The views of a scene show one set of named points, each view turned or mirrored, shifted and resized as a whole, with a little noise and some points left out.
In the rows, 128 means zero.

Scene 1
View 1
z_705: [173  83 112 115 187 159  40 105]
z_407: [143  81 107 119 121 124 142 165]
z_486: [151  80 154 163 150 107 115 106]
z_249: [151 108 152 138 162 157  42  72]
z_120: [171  74 121 131 176 127  77 110]
z_605: [137 106 153 145 129 135 100 105]
z_716: [144  80 150 160 128 106 141 134]
z_787: [135 119 101  89 119 175  80 135]
z_564: [168  53  83 109 150 112 137 180]
z_810: [140 106 121 116 132 154  83 119]
z_764: [150  82 127 129 141 127 115 136]
z_914: [149  99 159 154 155 138  69  82]
z_993: [113 110 183 176 100 113 148 109]
View 2
z_605: [159 108 158 113 126 165  87 128]
z_564: [152 207 109 153 143 105  28 187]
z_764: [156 151 138 135 137 143  62 154]
z_914: [189 120 164 114 126 215  98 142]
z_787: [165 114 175 102  78 120  11 180]
z_993: [125  94 136 119 165 144 123  74]
z_810: [166 139 150 123 133 161  66 155]
z_716: [138 146 119 138 165 142  94 116]
z_486: [161 160 117 143 172 193 122 120]
z_120: [189 164 144 126 127 193  62 184]
View 3
z_764: [145 119 124 118 127 143 136 113]
z_705: [137 116 106 142 114 145 108 126]
z_486: [142 112 153 118 140 151 137 121]
z_407: [149 122 113 105 123 136 150  98]
z_914: [136 116 147 146 135 144 119 143]
z_810: [143 123 114 132 120 129 127 124]
z_120: [133 108 122 132 122 160 113 120]
z_993: [154 129 164 115 150 123 165 129]
z_716: [147 118 145 105 139 144 152 109]
z_564: [139 111  99  98 113 157 137  83]
z_787: [141 123  99 133 115 134 122 117]
z_249: [135 115 137 155 128 139 107 146]
View 4
z_810: [111 136 114 110 115 138 110 123]
z_764: [124 133 130 112 113 158 130 128]
z_705: [ 78 134 150 115 104 144  91 115]
z_605: [124 121 121 118 117 124 125 139]
z_564: [130 157 134 102 107 204 133 116]
z_249: [ 89 117 139 125 110 109 100 129]
z_486: [130 115 146 124 113 141 139 145]
z_914: [103 114 143 125 112 115 114 140]
z_120: [ 98 131 153 115 103 154 112 125]
z_407: [141 147 111 103 114 176 136 129]
z_993: [157 111 113 123 126 122 155 159]
z_716: [150 115 143 122 116 160 161 156]
View 5
z_605: [131 130 134 143 105 124 129  83]
z_787: [132 167 146  91  63  81 141  43]
z_716: [152 152 110 159  84 130 128 132]
z_810: [124 156 147 109  81 103 129  74]
z_993: [175 124  98 190 112 143 141  98]
z_120: [ 89 156 164 106  87 111 112 119]
z_407: [156 179 111 126  48 109 139 116]
z_764: [131 162 133 128  75 113 126 114]
z_249: [ 78 117 176 116 132 117 120  65]
z_705: [ 66 154 187  78  95  98 112  87]
z_914: [ 95 121 155 136 125 130 120  89]
z_486: [123 137 133 154 101 139 117 131]
View 6
z_605: [137  85 139 137 124 147 133 136]
z_787: [162  47 205 136 162 129 121 134]
z_407: [ 98  47 179 102 126 142  89 130]
z_810: [147  65 174 132 143 133 129 120]
z_764: [112  70 165 112 124 138 122 113]
z_564: [ 78  47 200  88 134 125  91  86]
z_705: [152  91 189 139 156 112 166  68]
z_486: [108  96 130 122 111 143 133 109]
z_993: [110  86 105 130  95 165 110 168]
z_120: [128  87 173 125 138 122 152  78]
z_716: [ 92  78 136 110 104 146 109 128]
z_249: [168 106 151 158 139 131 174 105]

Which points are out of place in each view (at most two, in the order of its rows)? Write none if all are in place.
view 1 => none
view 2 => z_810, z_486
view 3 => z_705, z_787
view 4 => z_716
view 5 => none
view 6 => none
